Points on a hilly landscape, in no order, each with its height.
A ball rolls from a point to the lowest of its 3 nearest points, and stops where none of them is lower. Distance is the straight distance between rows; heights are no part of it.
Mev height 621: [ 84 100 125  98 150 140 105 151  56 133 129 114]
bobo height 535: [ 78 113 124  95 152 130  92 153  69 123 128 114]
lezel height 430: [129  99 126 128 146 140 130 147  68 150 135 127]
vumeg height 251: [ 85 125 125  95 137 115  92 145 123 104 119 111]
zivi height 510: [164  91 126 158 125 156 149 148  99 178 152 138]
suluz height 485: [141  92 122 139 141 150 138 148  75 160 138 129]
Gezi height 533: [172 164 143 155 124 106 159  72 178 114 145 175]
zatop height 564: [112 188 122 107  97 113 131  96 189  92  77  98]
rur height 684: [118 209 122 104  90 112 131  87 187 101  65  97]
tilos height 642: [114  85 124 124 146 159 135 152  53 162 131 116]
movet height 293: [115 140 128 113 126 112 107 119 146  98 130 132]
Tugol height 408: [176 139 138 164 134 107 153  98 148 124 147 166]
Bebe height 515: [212 128 138 200 121 119 179 110 173 170 166 184]
ser height 509: [117 158 134 113 111 111 121 105 178  91 116 127]
Vibet height 496: [ 69 156 115  84 131 107 104 149 145  88  66  68]
Poni height 324: [129 112 125 127 148 129 115 134  86 128 134 135]
bibek height 264: [115 128 131 114 135 118 105 128 123 105 134 133]
gevu height 195: [104 169 124 107 105 112 120 111 184  95  92 105]
latu height 928: [173 115 129 165 136 124 145 127 116 148 146 153]
lanu height 332: [111 145 131 113 122 112 109 115 158  94 118 129]
badu height 717: [118 186 128 109  99 115 132  92 197 101  99 117]
zofa height 525: [122  91 123 132 147 153 134 151  63 157 130 124]
bab height 441: [ 92 162 120 100 118 114 108 128 166  89  85  96]
rem height 433: [136  74 129 145 126 174 152 154  80 178 146 125]
suza height 331: [ 73 127 120  88 141 117  85 153 109 106 120 103]
zira height 400: [ 57 117 123  79 144 122  83 160  83 112 120  99]
Nesat height 247: [143 122 128 141 143 116 123 124 116 122 136 143]
gem height 418: [ 55 132 114  83 134 107  85 166 122 101  94  76]
Fite height 385: [ 70 136 116  85 135 112  88 154 125  97 106  97]
Tumo height 426: [166  71 142 164 110 189 153 145 106 194 188 144]
ret height 713: [117 223 119  92 100 108 135  76 171  89  42  75]
Lumi height 295: [121 123 126 121 144 116 109 131 102 116 134 133]
bupus height 675: [195 129 135 182 130 116 163 115 152 149 152 172]
Gisi height 576: [142 166 139 131 117 110 139  80 182 101 134 157]
Deg height 364: [144  54 144 151 114 203 160 150  92 186 179 135]
zesi height 467: [154  81 129 153 124 171 152 153  93 181 156 133]
vul height 604: [132 157 136 124 119 112 127  95 175  99 134 143]
bani height 555: [149 156 139 139 124 105 141  87 166 106 138 160]
nanof height 306: [155  58 143 158 115 198 161 146 101 192 190 141]
voz height 289: [105 134 129 106 134 116 102 127 139  99 130 127]
Levun height 745: [184 132 130 170 137 116 156 115 137 144 153 162]
fos height 451: [ 83 156 121  94 121 107 107 133 158  88  77  86]
tufid height 299: [ 95 115 125 104 150 124  96 144  84 116 132 122]
Kamo height 262: [157 134 134 151 140 112 132 110 135 118 142 153]
Muka height 244: [128 135 133 127 138 113 116 116 137 109 140 141]
zisok height 746: [177  89 129 171 117 155 154 142 118 184 166 151]
reg height 723: [195 117 135 186 125 129 158 127 141 168 158 165]
bobef height 432: [ 81 150 120  89 125 112 100 139 153  88  93  95]
fer height 505: [189 148 140 168 133 107 169  87 170 132 148 178]
Rigo height 687: [103 197 118  96 102 109 128 102 175  86  54  83]
Kov height 484: [ 85 172 116  88 116 105 115 129 164  84  59  79]
tabo height 548: [202 135 139 191 128 110 172 106 163 158 156 180]
Guku height 690: [190  89 134 176 115 158 153 140 125 185 175 157]
rapa height 294: [202 108 139 188 118 140 162 130 148 182 173 168]
peva height 406: [ 69 139 116  87 129 114  90 156 140  96  96  90]
Nuzig height 872: [129 180 133 116  98 117 133  85 197 100 116 133]
Beto height 398: [137  59 135 146 121 190 158 155  84 186 163 130]
Dovi height 234: [139 140 132 136 137 113 124 110 135 106 139 149]
mak height 503: [149 104 123 145 141 141 138 141  90 153 141 136]
Buvev height 603: [104 102 123 107 151 137 113 150  60 135 132 124]
gogi height 351: [125 106 123 125 150 131 121 139  76 132 133 131]
depa height 442: [ 39 125 114  73 138 115  77 171 103 109 100  76]
fatun height 465: [140  81 122 143 136 162 144 154  75 171 139 126]

Where does a ball stop that starts at each point below?
zira: vumeg
fos: vumeg
vul: gevu
suluz: Dovi
Poni: Dovi
Levun: Dovi
Gezi: Dovi
Nuzig: gevu
gem: vumeg
